A landscape with many valleys, sampled at points; each row gives a point and its height.
A ball rolls from a point to the lowest of its 2 nearest points, and stops where none of them is lower. Distance is the straight distance between rows; heights are no part of it.
Pevo: [ 20  22 -16  -8  15  11  23  29  12  -7  28  10 -12  38  30  34  -1  12
  11   2   3 -23 -32 -12  -3  -9  12   8 -23  -1   5  -1   3 -65  15  -3
   9  -3 -40 -18  32  36  13 -20 -26 -12 -10  13]  (h 42.3)
vir: [ -5 -15 -15 -11   6  -9   4   7   3  31  10  28  -1  17  52  28 -13 -17
 -20 -17  -9 -19 -17 -20  19 -19   6  18  10   6  -5   5 -10 -26   0  34
  -6 -19 -16 -27 -24   5   2  17  16   3  33   3]  (h 16.2)
kemi: [-15 -10  25  -2  -8   4  12 -35  19  29  14  51  -1 -23  10 -16 -15 -35
 -12 -16 -38 -27  -1  -1 -12 -10  22 -23  -6  11  35 -10 -20   7   5   6
 -11  13   1  -5 -23   4  18  19  16   8 -13  -2]  (h 27.2)
gomet: [  9 -43   5 -22 -11   4 -45 -22   5  17  -8  33   5 -16  -9  -8 -11  17
 -24 -20  30 -35 -27 -25 -20 -23   1 -65 -14   8  29  -6 -22   4   7 -10
   6   7   6 -27 -26 -24  35  28  31  25  -8  18]  (h 80.7)
tam: [-41  27  -6 -18 -29 -23  -8 -43   6 -14  12 -23 -16  31   8 -15  11  12
   2 -45  13   9  23 -16 -13 -35 -11 -15   1   0  -6 -14  -2   8   0  39
  36 -25  57  11  15 -26   5  17   4 -24 -15   6]  (h 9.5)
vodup: [  4 -30  -1 -23 -39   9 -29 -36   1  14 -15  14 -16 -16  12  -5  -3  -7
  -7 -37  21 -29  -5 -47  -2  -3  10 -39 -11  -8  12   2 -38  13   4  19
  16 -13   5 -29   5 -18  41  46  34  26  20  21]  (h 79.3)
pesez: [ 15   2  22  13 -21  21   1  -1 -12  28 -25  20  11 -31   7   4 -27  -2
  19  24  -8 -10  -2  29 -11  36  13  11   2  16 -23 -10  -5   2   0 -35
   2  21  -3  32  19 -22   7  -8 -41  -2  -3 -36]  (h 27.1)
zabo: [ -5  22  35  -5  -1  -8   6 -21 -13  -4   6  -5   9  35  28   9  13  -1
 -13 -25   9  -2  24 -26  22  -1  -7  29  -3 -29 -20  13   7 -46 -11  32
  -6 -26  28 -10  37 -14  11   5 -14 -14   1  24]  (h 75.1)
papig: [  2  -1 -16 -14  -5 -54  24  50  18  13   3   1   1  20  42  35 -12  18
  19  21  21 -17   2  22   6  -7  13  27 -19  17 -23  18  13  14   1   0
 -34  22 -31  23   3   1   0 -10 -13  -1   1 -33]  (h 27.3)
fufu: [ 16  -5  35 -27  -4  23  17   3  10  16   8 -14  16 -20  -6   2 -44  30
  -4  11  11 -30  -3 -10 -37 -11   4   9 -55  15  40  22  12 -14   4 -15
  13  17  17 -16  -8  30  20 -20 -13 -22 -14  28]  (h 31.9)
pitur: [ 15  28   9   7  33  -6  26  22   7 -11  44  -2  -4  39  43   8  26  10
  27  -6   5  -9   1  -2  -8 -13  11  26  -9 -13   0  17  29 -56   7   1
   3   4 -11  -7  24  42  -7  -8 -35 -13   3  19]  (h 44.7)
viti: [ 31  -4 -37  16 -21  44  18  16 -10  23  28  43 -15  18  14  -4  27 -14
  12 -16 -14 -15  14 -30  42  21 -13   7 -17 -31 -22  -2  -6 -29 -14  19
  -7  15 -14  -8  39  14  18  19 -11   0 -14  22]  (h 35.2)
Sete: [ 13 -16  20  10   2  17 -44 -45   1 -42  -9 -29  35  33  -7   5  14  16
  -8 -21  18  24  18 -23  -1 -17 -34 -11  38 -31 -11  11  27 -30 -17 -27
   3 -32  27 -28  -6  -7   1  21   6   5  32   1]  (h 72.4)
kadad: [  3  19   3 -28  31  17  28  27  19  11  21 -17  -4 -34  -9   9 -52  23
 -15  53   0 -17 -22  21 -15  11   7  18 -39   5  32 -24  15 -12 -11 -15
 -11 -13 -19 -10 -34  44  -4 -51  21   5  -9  10]  (h 42.9)
ginot: [  7 -24 -49 -32  -1   4  22  42  13  15  39   4  37  -2   8   9  -7 -12
 -16   7 -29  -7 -26 -21  10 -62   4  29 -15  18  15  -9  -1 -24  -7  28
 -19 -15 -27   2 -26   6  -8 -28  56   7   8  -9]  (h 24.4)
Nidi: [ 18   7 -21   3  -7  27 -40 -57 -21 -24   2   2 -12  34 -11  -9   2   5
  -7 -17   2  -8  18 -27  17   0 -17  -7   0 -22  10 -12  10 -16  -7 -29
  12  -6   4 -17  12   4   5 -15 -12 -10  22  35]  (h 52.9)
Kogu: [-28   9 -19 -22 -13 -51   3  43   8  13  16 -23   1   6  24 -11 -22   3
 -13  -7   6 -17 -10   7   0 -32  11  13   2  28 -19   8   0  56  18  57
  -5  -4  -3  18  -6  -8  -4 -17  17   4   2   2]  (h 30.5)
Gibog: [ 22  -9 -49  26  20  28   0  26  16  26  -3  12  -5   9  -5  26 -13 -14
   8  22 -38  14  -7   9   9  29  -5  15   1   7   4 -17  13 -34 -20 -19
 -16  14  -3  -3 -21  43 -14 -13 -13  -8  12 -10]  (h 46.8)
Somaf: [-12  13 -22  26   3 -30 -29 -33 -22  -7  11   7 -27  26  17  -7  29 -15
  -1  -4 -40   3   9   7  28   3  -7 -10  15  -8  14 -23 -16  17  32 -22
  -2   0  -9  -3  -1   0  -2  14  -6  -3   2   6]  (h 61.0)
moruz: [ -9   6  28   0  27 -18  12  -1  20   7 -18  -8   8 -42  -8  11 -17   8
   7  14  30  38  -4  16 -50   3  -1 -12  -5  15 -30  45  11   0  -1 -15
  26   1  29  21  20  -2 -10 -33 -52 -20   6 -23]  (h 56.4)
gaku: [ 11 -19 -17 -19   6 -44  25  54   6  15  14  12  18  23  34  13   2   5
  32  32  12 -30  -1  13  31 -12  10  45 -35   7 -10  35  13  42   9  -8
 -24  32 -45  20  -9   4  11 -15   2  35   3 -14]  (h 29.6)
nuda: [  1   1   5  -5 -16  -1 -30  11 -18  11 -44  13 -25 -42 -24  10  -1  21
   4  16   6  26 -24  11  16  -7   7 -16 -23  23  -7  -5 -19  46   0 -24
  24  17 -18  48  17 -50  -6  46 -11  15 -34 -27]  (h 85.2)
beru: [ 13 -24  15 -35 -31  26  38  15  17  38  -6   0  12 -13  -8   1 -60   4
 -12  12   0 -10  -9   0 -35  14  -1  10 -25   5  20  15  13  13 -17   0
  -2  11   6   1 -26  42  17 -16  -9 -33 -19  -7]  (h 36.7)
rapas: [ 18  26  26  21 -17  19  14   8 -34  14  -4  23   8 -21 -18 -22  -8  -2
  25  -4   5   3   3  -1  15  31  17  14  -9 -15  -2   7   5  -1 -22 -29
 -26  25  17  23  36 -24  13 -11 -32  -1 -22  -5]  (h 30.6)
Fur: [-12   7  33  -4   0  -5   8 -46 -19 -12  17  16   2  43  24 -25  24 -23
   0 -32   0 -19  14 -63  48  -4  -5  18   4 -53   7  11  -6  -9  -3  23
  -8 -11  19 -14  20 -28  21  33   0   6   8  29]  (h 76.0)
Kupen: [ -2   5 -13  -3  14  29  -7  37 -16 -34 -31 -19  -3  -2 -41  24  19  28
   0  -9  48  38 -13   5   0 -12  -7  -6   0  23  -2   9  14 -24  -3   4
  14  -7 -17 -40   7  19 -30 -10  10 -13   4  34]  (h 49.7)
rog: [-11 -19   0  23  15 -12 -20 -13  -4 -23 -29 -57  -2   5 -32   3  16   2
 -36  22  37  38   0  25  -2   6 -44 -36  36 -12 -39   8  17  15 -28  23
   6 -35   1  -6 -11  -3 -22   1 -26  21  31  -9]  (h 30.4)
Buz: [  2  25  12  -3   9  12  11 -18  -1  -9  34  -4   6  17  10  10  15   1
   9   4 -17   3  13   6  -6 -16   4  34  -8 -24  21   5  32 -54  -9  -5
   0  -4  20 -16 -12  42 -28 -14 -11 -16  24  22]  (h 47.1)
Mamaf: [  5   6   4 -33 -27  -6  20   7  37  23 -13  10   2   9  47  36 -50   3
 -15  -2  22  -7  10 -14 -24 -19   3   8 -10  25 -26   6  -2 -22   0  23
   1   8   2  12  19   8   3 -23   2 -22  -3 -34]  (h 18.1)
Vome: [-14 -14  13 -17 -25  19   0 -72   5  -8 -18  12  -2   5  21 -29  -5 -21
   5 -50   8 -13   8 -63  16  12  23 -25  -2 -14  24   2 -30  10 -21  16
   0  -8  18 -12   8 -33  39  39  38  12  13  14]  (h 78.2)
Kosu: [-12  13 -23  24  22 -41 -37 -35 -12  -5 -14 -27 -26  14   1   4  17  -3
 -19  16 -32  15  -3  24   8   2 -12 -18  27   8 -19 -10  -3  -2  16 -14
  -6  -1  -2  15  23  -2 -17  -3 -43 -11  13 -18]  (h 62.2)
pogif: [  7 -29  -9  17   5   8 -39 -12  -1 -38  -9 -60  14  43   6  30   3   7
  -9   3   9  22  21 -43  -8 -25 -27 -11  27 -31   4  18   9 -38  -5  -3
   0 -33  18 -37 -15  23 -23   7   2   1  35  20]  (h 69.4)
zezu: [ 13  -6  -9  -5   5 -12  19  62  -2   9   7  17  24 -17   6   5  -2   4
  19  26  -6 -17  -7  25  35   7   0  56 -21  18 -12  32  11  36  28  10
 -11  27 -42  10  -8  -5   3 -21  23  47   9  12]  (h 31.0)
kiza: [-11   3  -2 -14  -6 -39  16  22  31  31 -16  10   7  -6  34  40 -33   5
  -1  15   9  -2  13  12  -8  -3  11   7 -11  16 -18  18   5   0   8  -8
  -2  18   5  24  14   6   4 -26 -27  -5 -11 -37]  (h 23.7)
lik: [-17  -1 -18 -37 -18 -12   6   6  22  20 -15 -19 -20  18  36  27 -41 -10
 -30 -16  13   6   5 -23 -23 -23  14 -10  14  12 -27   0 -16 -17  -4  53
 -11 -24  14  -8  10   8  -6  -9   8 -32  14 -23]  (h 16.0)
zuti: [  8  -6  -7  29  25  -5 -25   4   7 -20  12 -33 -19   8 -17  24  15 -12
  -6  18 -15  33 -22 -41  -6  -6  -5   1  27   1  14  28  24 -68 -15 -31
  12   2  -9 -20   7  41 -16 -19 -19  14  41  12]  (h 63.4)
loz: [  1  18   4   3  33  10  13  24  -1  14  -5  -4  -1 -32 -21   7 -17  17
   1  44  -4  -8 -14  49 -15  20   1  15 -18  17  14 -20  15 -14   9 -26
   2   3 -17  -1 -24  31  -4 -31 -16 -11  -8  14]  (h 46.1)
teze: [ -4 -16 -27  33  12  -4  -8  -1  -6 -19 -31 -59 -13   8 -37   7  17  10
 -20  32  23  37   3  48   4  39 -33 -31  30 -11 -48   4   3  22 -19  -4
  -7 -17  -5  21  -7 -22 -32   9 -23   1   0 -26]  (h 33.1)
Dupov: [-35  30  41   6  -8  10  12 -18 -10 -29 -29   4   8  -8 -25 -31  45  10
   2 -25  17  37  26  29  17   2  -1   1   5 -13 -27  -8  -7  33 -11   0
   3 -10  27  18  24 -47 -18  36   1   0 -19  -9]  (h 18.4)
bufe: [-16 -19 -61 -22 -11  -1  16  41  -4   2  20 -14  43   1   1   7  13  -1
 -11 -14 -10  10 -10  -5  -6 -60  -6   8  16  13 -22 -16   4   2  -4  31
 -15 -18 -13   0 -31  -5 -13 -18  51  14  12 -20]  (h 27.0)
Zego: [ 29  -9 -23  28   0  43 -13 -25 -15 -18  12  56  -1  27 -12 -37  25 -18
  21 -34   5  -4  -3 -54  47  35  -4   2  -4 -32  14 -15   1 -14 -33 -24
 -14  15   5   0   8 -23  29   3  14  17  -4  31]  (h 57.8)
tosa: [ -8 -20  14 -12 -41  23   5  -3   6  19 -30  36  10 -29 -32  -4  10  18
  11 -43  22  10 -18  16 -27 -19 -15 -25   1  -1 -18 -14 -10  22 -16 -23
  29 -15   6  18  -8 -28  24  29  22  10 -28 -36]  (h 25.5)
fupak: [ 15  -3  20  20 -25  43  -4  -2 -15  15 -19  27 -19 -25  -1 -10 -30 -28
   2  35 -26 -30  20  13  10  53  34  10  10   1  15 -34  -7  17  -1  -4
 -20  16 -22   0 -28   4   6  -5  18  10  25  -8]  (h 4.4)
dogaf: [-11  -6 -20  15  34  19  -2  59  -7 -31 -24   2  20  -9 -48   9  17  15
   4  14  13  38 -25  13  -8   1 -15   4  -4  17   4  -5  20  -6  -6 -24
  25   1  -9 -30 -28  18 -37 -35   2 -14  -2  29]  (h 48.4)
loted: [ -4 -15   4   8   4 -13 -15 -10  -5   1 -39 -33  -1   7   0  23  -4  -9
 -36   7   9  34   3   8  15   2 -30 -14  49  -2 -38   6   6 -16 -23   4
  -9 -36   1 -26  12 -10  -7  -2 -21  19  38  -9]  (h 24.6)
sizi: [ -7 -10  31  -3  -6   9  16 -57 -11 -12  36  25  13  21   9 -21  26 -27
  13 -53 -16 -27  12 -45  21  -1  -3  21   4 -19  18  21  -5 -23   8  31
   2   4  10 -27 -11  -6  11  16  16  10   3  33]  (h 76.7)
dez: [  9  -1   2   0   5   3 -42  24 -35   8 -30   2  -5 -40 -20  -1 -14  12
  -3  39  17   1 -21   8  36 -11  17   1 -29  23   3  -9 -31  57  10 -23
   9  25 -36  40   2 -45   8   5 -14  37  -6  -2]  (h 86.0)
novu: [ 19   3 -23   5  -4  32 -31 -63 -20 -10   3  30  -1  31  -8 -13  27  17
  10 -50   9  -8 -10 -41  34  12  -8 -12 -10 -23  11  -8  -3 -19 -20 -44
   4  -8  -2   4  28 -23  35  -6   0   6   8  24]  (h 56.0)
dilo: [ 31  11  15  -6  -7  25  30   4 -13 -13  -3  19   6 -14 -21 -20  10   4
   2 -19   2 -20   6  29  -6  10  -2  11 -12  13  13  -1  11 -26   1  16
  10   4  -1 -30  -5  27   5 -30  10 -28 -10  26]  (h 16.9)
munu: [  5 -22  14  16  22  -7   0  16  -6   0  -2 -32  -4 -12 -13  20  -4  -3
  -6  15 -17  28 -35 -31 -18 -10   7 -25  41  19  11  36  13 -72 -22 -28
  -1 -16  -6 -28  -8  28 -14 -17 -10   8  19 -24]  (h 60.9)
Fatig: [ -9   9  31   7 -33  36  17  -5  -2 -21 -38  18  13 -11 -34 -45  31  18
  17 -46  33  24  10  25  -2  15   1 -10  23 -18 -26 -18 -10  30 -28 -26
  12 -23  14  15   9 -34  14  22  18  10 -12 -19]  (h 21.5)
sev: [-20  36   7 -13   7 -14 -22 -50  -6  -9  -5  -2   8 -15 -12 -18  -1   5
   5 -20  23  14   1   3 -26 -40 -14 -31 -34  11   0  -1   4   4  16 -12
  35  15  52  30  31 -26 -11 -10 -18 -22  -9  -4]  (h 17.8)
Tefo: [ 36   1   2  44 -20  40   9  19 -29  14  21  31   3  -1 -13 -17   0 -18
  25   1 -21  -7  23  -8  35  37  -1  11  -8 -14   0  -2  12  -1 -20  -2
 -14  31   3  -8  19  13  13   9 -10  11  -9  17]  (h 32.9)
nodoz: [  3 -40 -12 -35 -28  13  -8  13  18  31  -5   5  10 -19 -27  11 -15  17
 -26 -18  24 -23 -20 -23 -30 -47 -12 -42 -21   4  18 -10 -16 -11   1  11
  22   6  11 -13 -27 -14  26  29  23   0 -28   5]  (h 82.0)
Vik: [ 10  28   7   8   1   8 -22 -51 -10  -3  20   5  -3  13  -4  -6  10  -7
   5  -3 -11  -2   1   6   4  -7  -6  12 -17 -10  26 -18  15 -29 -11 -29
  -1   6  13  -5  -7  23 -11 -23 -18 -11  33  12]  (h 49.6)
Ziz: [ -3 -30 -19 -43 -38  -9   3  14  21  38 -16  11   2  -4  -2  33   3   9
  -9 -24  21 -10 -23 -29 -10 -54  -7 -11  -5  13 -11 -12 -16 -26   7  30
  20 -15  -2   5 -13 -12  16  25  29  -6 -16  -4]  (h 83.0)
Lutot: [ -2  -4   8  45  30  12 -62 -13 -11 -16 -15   4   9  11  15  -3  22   9
   0   1  10  15  -5  12 -18  18 -13 -24  75   0 -32 -33  -6  54  -4 -49
 -27 -15 -15  -7 -18 -26  -9   0  21   1  13 -39]  (h 11.1)
Dezu: [ -5 -20  18   3  18 -16  10  -3  16  14  -9 -16   3 -37 -24  13 -26 -13
  -3  15   3  38 -32  -8 -53 -18  -5 -26  18  11 -12  29   6 -30 -19 -20
   3 -16  13  -1  -3  11  -4 -23 -39 -11  12 -44]  (h 58.2)
kul: [ 15  -2 -17  44   9 -26 -29 -11 -16 -48  22  -3 -27   2 -16 -25  52 -22
  17  13 -44  -1   9  -4  28  27   9   1   8 -18  41 -23 -15  38  46 -32
  15  25 -23  -3  -5  -6  -6  26  11  14 -10  26]  (h 59.9)
vute: [  8   8  28  18   2   8 -25 -14 -24   9  -9   5  -8 -26   7 -12 -23  -8
  17  33 -20  -6  -9  15 -17  32  22  -6   7  18  12 -24 -13  31  13 -56
 -15  18   0  25   4 -33   4   9 -16 -12  -4 -43]  (h 22.1)
mana: [-15  15  -7   1  52  -2  10   0  39  39  25  27 -13  18  43  22 -11   1
  32  35 -16 -38   5  19  16  34  15   5 -21 -14  14 -34   4   0   9  -5
  10   7 -40  20 -27  24  15  20  -6  62   4 -24]  (h 39.0)
fek: [-18  19  15  12   4 -12   4  16 -13 -29 -18 -28  -1  -1  11 -21  16   7
  -4  25   2  37  43  30  -2  38  17  10   3 -14 -37  33 -11  37   8  18
   2  -7  39  31  32 -29 -40  42 -24 -21 -44 -21]  (h 23.2)
numin: [  6  18  -6  31  31   9   4   7  16  37  19  16  -4   6  25  17 -16  -6
  26  32 -33  -8  -5  26   3  36   9  10  -2   1   6  -9  25 -23  -4 -27
  -8  18 -12  17 -12  28   8   6 -34  27  15 -17]  (h 44.0)
Pelan: [-15 -13 -16 -12 -20 -28 -10  10   4  44 -16   6  -2 -30  -9  26 -16  18
  -6  23   0   8 -21 -10   4 -36 -13 -12 -25  15 -22 -15 -13  36  26  -4
  26  22   7  56   3 -26  -5  24   1   3 -34 -42]  (h 84.3)
kod: [  4  18   5 -15   5  17   4  12  -6 -38 -25 -44  -9  11 -27  20  30  32
   4   0  42  30  -9  -7 -18 -24   4  -2  13  10 -17  40   7 -69  -2  14
   5 -21 -11 -25  43  18 -20  -3  -3 -21 -12  23]  (h 51.7)
nezaz: [ 20  -3  -8  43  -3  -9  -8 -24  -9 -53  30  27   1  17 -23 -34  73 -28
  20 -23 -40   3  16 -15  35  17   2   4   5 -33  25  -9 -11   9  24 -17
   5  23  -9  -1  19 -11   3   7  11  17 -24  40]  (h 59.3)
Vata: [ 22   5  13  31  -4   7  -3 -24 -15 -40  11  29   7  15 -30 -35  43 -12
  15 -31 -14   9  18 -38  43  26  -6   2  13 -42  16 -24   0   4 -15 -20
 -24  23  -2   7  13 -34  18  11  18  17 -20  26]  (h 58.7)
zefim: [-26 -16 -18  -9 -11 -20  -3 -12  -5  16  -8 -13 -13  41  33  23 -18 -13
 -29 -25  -6   5  19 -19  10 -19  -4 -11  33  -1 -14  -9  -7  -5 -11  45
  -7 -41   5 -28  -5  -4  10  20   7 -14  14   3]  (h 10.5)
buv: [  0 -17 -19  -1  33 -14  16  38  39   9  64  31  -4   0  -1  15  12 -17
  16  11 -40 -34 -35   5  18  13 -15  38 -25  27  24 -12  -4  -6  25  25
  11  17 -41  13 -23  28  14  -4  33  57 -11  15]  (h 33.0)
Safid: [-28  23  30  13  -4 -20  16   9 -18 -21 -19   0  -1 -27   0 -22  29  14
  12 -15 -11  18  28  28  -8  18  19   3   4  11 -21  12 -21  29  21  16
  13   9  16  21  36 -40 -35  46  -1 -19 -40 -25]  (h 20.8)
velol: [-15  15  23 -20  12   1  -5 -42   3   9  17  -5  29 -10  -3 -17 -18   7
  -6 -29   7 -12 -10 -20 -37 -43 -15 -21 -36   5  32   2   5 -22  12 -25
  14  23  56  17   9 -13  17  -1 -13 -28 -16   9]  (h 22.7)
Nefub: [-13  23  38 -17   3  -6  18 -14  18  16  21   9  20  -4  26 -11 -24   5
   3 -23   1 -34  10  -6 -28 -15   5   9 -43  11  28  12   4  -7  18  -7
  18  22  18   2   3  15  26 -12  -8 -16 -19   9]  (h 27.4)
bobur: [-12  15  24 -10  14 -19   9   4  15 -10 -19 -38  -7 -13   4  21  -6  25
   2   0  54  40  19   5 -25  -8  -2  -9  -4   9 -23  58   7  -1  -4  18
  27   6  27  27  49  11 -12  -5 -43 -17   4  -3]  (h 55.0)
Zov: [-10  -8  26  15 -18   9  -1 -27 -17 -19  -6   2   4 -22 -37 -48   3 -18
  18 -16 -14  -4   0  14 -49   3  -6 -23  10  -6  -2 -17 -12  79  13 -15
   4  -3  15  -8 -15 -17  -1   3  18 -18  -4 -24]  (h 31.8)
fibi: [ -7 -18 -23  18   9 -10   8  42  -6  12  12  15   3 -24 -19   3  12 -14
  16  17 -34 -11 -23  12  30  16  -5  34 -16  28  19   1  -6  33  23   4
   4  30 -28   0 -22   4   8  -8  25  49  -2  21]  (h 32.0)
vidu: [ 18 -13  -6  30  17   5 -19   2  -3 -18  12 -36 -13  38   5  30  14 -17
  -7  29   9  27  10 -43   4  -1 -22   5   4 -28   9  31  10 -62 -14   1
  -2 -12   5 -21   8  40 -10  -9 -27 -11  34  37]  (h 66.2)
sir: [ 21  27  49  21  -3   4  13 -17 -25 -46  -7  -7  -3 -48 -41 -55  15 -12
  30   2 -17 -25  17  10 -10  37  40  28  -9 -22  22 -12  -2  33  17 -26
 -18  38  12  21   7 -42  -2 -12  -1 -21 -11   6]  (h 35.1)
Pif: [-14  -9 -38 -17 -21 -35  -7   9  -3  37  -6  18  -5   2   0  25   9  16
  -7 -24  -8   7 -17   6  -6 -46 -13 -23  -4  19 -12 -18 -18  -7  12  16
  25   1 -10  39  -6 -20   6  30  -5  -8 -27 -24]  (h 83.7)
Kob: [ -6  -5  17  -4  -9  14 -10 -41  -6 -22 -13 -10  33  41  -2   2  23   0
 -11 -29  11  17  34  -9  24 -14 -25   0  30 -32 -13   3  16 -38 -22  18
  -2 -43  28 -29  10 -16  18  16   0  -5   8  13]  (h 74.1)
peda: [-11 -24  17   9 -16   0  -8 -21   4  11   1  33  -5 -31 -20 -28  -1 -25
  -1 -21 -25 -12  -6  12 -28   9  13 -27  25   6  16 -25 -20  60  17 -10
 -12   2  -4 -20 -31  -2   4  13  30   6  -8 -11]  (h 30.0)
sas: [ 10  -3 -10  -2  29  -3  25  37  30  17  39  35 -21  25  40  14  12 -11
  20   7 -15 -36 -15   7  28  23   3  20 -15  -2  12 -18  10 -14  26  23
  14  11 -34   5 -18  32  16   2  10  47  14  10]  (h 34.5)
Tol: [ 35  13 -17 -12  -9  41  22   8   1  20  24  29 -21  23  19   0  -6  10
  16  -9  12 -43  -6 -24  22  17   3   1 -43 -18  -2   4  -6 -35  -1   2
   2  16 -21   6  41  24  32 -12 -36  -1 -15  22]  (h 38.4)
Voso: [-11  16 -14  16 -12 -33 -21 -17  -7 -11 -18 -36 -25  21  12   3  -8  -5
 -38  28 -14   9  29  19  21  27  -9 -19  25 -15 -31 -11 -22  12   5  13
  -8 -12  12  26  26  -8 -11  19 -35  -7   6 -23]  (h 63.5)
Mif: [ 30  22  31 -11  -9  26  34   0  28   1  16  28  -3  -1   9 -17 -19   1
   7   6  -9 -44  15  35 -11  40  23  20 -18   2   8  -1  24  -2   2  18
 -17   9 -11 -15  -5  40   4 -30  10 -11   0   3]  (h 16.1)
voga: [-10   3   8   7  23 -59  27  33   7  -9   0 -24  -4   7  22  21  11  19
  13  34  20  31  27  32 -29  17  14  19  13  -2 -10  52  19  20  -2   2
 -23  -9  10  13 -11  10 -22 -27 -42 -21   1  -6]  (h 67.0)
Lemo: [ 26   3  11  -4  -3  37  19  14  28  24   4  23  -7 -21  11  -2 -40  -8
   6  36 -25 -36  11  29  14  55  19  29 -18  10  14 -23  10   7   1  18
 -11  17 -26 -17 -38  32  -4 -19  25  16   9  -8]  (h 12.2)
gagav: [ -8 -14  -3  28  21 -16 -49 -17 -19  -5 -18   1  10   8   3   6   6   1
 -15   0   6  27  -6  12  -4 -14 -27 -25  46  10 -19 -19  10  31  -8 -35
 -16 -24   1 -28 -11 -11 -10   6  -5  28  35 -17]  (h 17.9)
venut: [-11   2 -18 -40  22   3  36  25  29  11  33 -25  10 -21   1  -8 -51   2
 -11  31 -13 -11 -17   9 -17  -4   7  16  -9   5  45  -8   6  -7 -12  18
 -22 -20 -14 -12 -46  45  -4 -34  49  -8 -12  -2]  (h 39.3)
tiz: [-10 -19  -9 -17 -14  -4  -7   1  13  45   8  27   9 -19  22   3 -24 -27
 -29   2 -11 -29 -12 -15   6 -36   5  -9  -5   7  20  -8 -15  -1  -1  18
  -8   2  -3 -28 -38   7  12  13  17  26  20  -1]  (h 21.9)
siv: [-30  17 -12 -31  13 -41  10  25  18  12  17 -18  -1  -8   5  -1 -16   5
 -24   2  10 -19  -8  10 -28 -44  12 -14  -5  24  14  -3  -8  19  32  39
   3   0   4   1 -16  12   0 -20   3 -16  -6  26]  (h 32.1)
lel: [-28  10  -7 -13 -22 -26 -13 -20   0 -11  -8 -36 -26  47  23  11   7  14
 -13 -24  19  11  23   0   1 -24 -13 -21  18  -4 -19 -17  -2  14  -1  59
  30 -40  14 -11   6 -13   7  21   1 -18 -10  12]  (h 4.6)
Roko: [ -7  -2   5   9   8 -29  17  24  -6  12 -22 -21   4 -13  18   8 -18   0
 -14  45   9   6  17  43   6  38   3  18  26 -10 -29  13   4  28   3  -4
 -22  -5  11   3  -8   4 -26 -22 -21   2  21 -11]  (h 66.1)
mep: [ 33 -25  -9 -21 -22  13  24  48  -1  -9   9  16   7  -1 -19   6 -12   1
   0 -17  -9 -14 -25   3  -3  -3  -8  18  -9  22  21  12   9 -18   2  23
  12  10 -13 -37 -10  41   3 -17  36 -11 -10  18]  (h 18.6)
Likit: [ 12   3  43  14  -6  17 -12 -31 -39 -50 -12  -4  -5 -37 -50 -59  21 -14
  34   2 -23  -7  11  16 -36  15  19  13  10 -17  10 -13  -4  73  11 -43
 -14  15   1   8  -6 -36 -14   3  15 -21  -4   1]  (h 33.7)
Sezag: [-27  40  -4 -17  -8 -12 -11 -44  10 -26  -6 -13 -24  -5  -7 -24  16  15
   8 -30  15  23  10   1  13 -10  -5 -24 -20   5  -5 -14 -20  10   9  13
  38   7  52  34  41 -33  -9   2  -2  -3 -25  -6]  (h 13.9)
piron: [ -1  22   9 -13 -10  11  15  13  17 -18 -20 -40 -12   2 -20   3  19  25
  -8  -9  50  40  10  18 -16 -15 -10  -7  15   4 -27  37   9 -27 -27  29
   0 -19  18  13  48   3 -14   6 -24 -33  -6   3]  (h 53.6)
nupa: [ 24 -12   6  25  13  25 -55 -16 -29  -7  -9  11 -14  -4   4 -14  17  -1
  19  12 -25   3  -2  13 -17  28  17  -9  41  12  11 -36 -19  52  -2 -62
 -25  10 -18   5  -9 -32   8  -3  19 -19   2 -26]  (h 15.8)
vula: [ 30 -26 -13 -32  -6  12  29  62   5  -1  25  -8  28  -6   7  22 -29   6
  -2  12  -8  -8 -44 -25   7 -35  -4  23 -11  27  26  23   3 -36 -10  11
 -12  -3 -25 -19 -24  20 -19  -4  62   6   4  -7]  (h 21.4)
Losa: [-18   0 -17  12  46  17   1  36 -22  -1 -18  -1   5 -28 -38   1  12   6
   4  21  -4  13 -19  54 -11  15  -9  15  -5  18  -3 -19   9   2  17 -32
   7   1 -17 -17 -29   3 -29 -11  -3 -17  -6  13]  (h 47.4)
Tav: [ -8   6 -21   7 -27 -26   0  -6  -9  17 -15 -26 -13   5  23   0 -28 -12
 -17  36 -13  -6  38  16   2  39   9 -10  19 -21 -11  -1 -12  36  13   3
 -22  12  21  27   4   2 -22   2 -19 -16   1 -31]  (h 64.8)
Metog: [  8 -25   4   1 -29  20  21 -71  18 -18   7  27  13  -6  -6 -32   1 -41
   6 -55 -17  -9   9 -44  17  16  26 -18  16 -12  30  13 -17   5 -17  10
  -9   8  -6 -22  -9 -11  26  15  24  25  -2  21]  (h 77.4)
Zude: [ -5  -8   7  19  13  -9  -7   7 -18  -9 -21 -37  -6  -8 -23  -2  17   8
 -16  53  21  41  29  28   6  45  -9 -13  13 -18 -42  44   5  37  -5   9
  -4 -18  25  35  24 -22 -46  27 -43  -4  -9 -18]  (h 27.6)
laros: [-29  24 -23 -35  19 -24  10  17  32  14  28 -27  -6  -5  24   4 -37 -11
 -22  16   0 -25 -14  -3 -15 -33  22  -6 -10  11  32 -20  -3 -12   5  24
 -19 -24 -13 -10 -29  32   0 -29  26 -19   3   5]  (h 35.3)
saz: [-22   6 -47 -10   5 -23  13  53 -13 -10  11 -27  12  18   6   2   6  -2
 -12 -11   6   6  -8  15  15 -42  -8  28   8  17 -21  -7   1   6  -2  53
 -11 -15 -25   2   0  -5 -12 -12  28   7  17  16]  (h 28.9)

Where does a ball stop that starts at each point below?
numin: lel
Kosu: Lutot
Fur: fupak
papig: lel
Pelan: fupak
munu: fupak
Likit: lel
dogaf: fupak
novu: Lutot
viti: Lutot
sir: Lutot
Nefub: lel

For each start below, name every point that the ball comes to, in order.
Vome: Metog sizi Fur zabo Kob Sete pogif vidu zuti munu Dezu moruz bobur piron kod Kupen dogaf Losa loz kadad venut laros siv Kogu saz bufe ginot vula mep dilo Mif Lemo fupak
nuda: Pelan Pif Ziz nodoz gomet vodup Vome Metog sizi Fur zabo Kob Sete pogif vidu zuti munu Dezu moruz bobur piron kod Kupen dogaf Losa loz kadad venut laros siv Kogu saz bufe ginot vula mep dilo Mif Lemo fupak
gaku: papig kiza Mamaf lik zefim lel
Gibog: numin mana sas buv fibi zezu gaku papig kiza Mamaf lik zefim lel
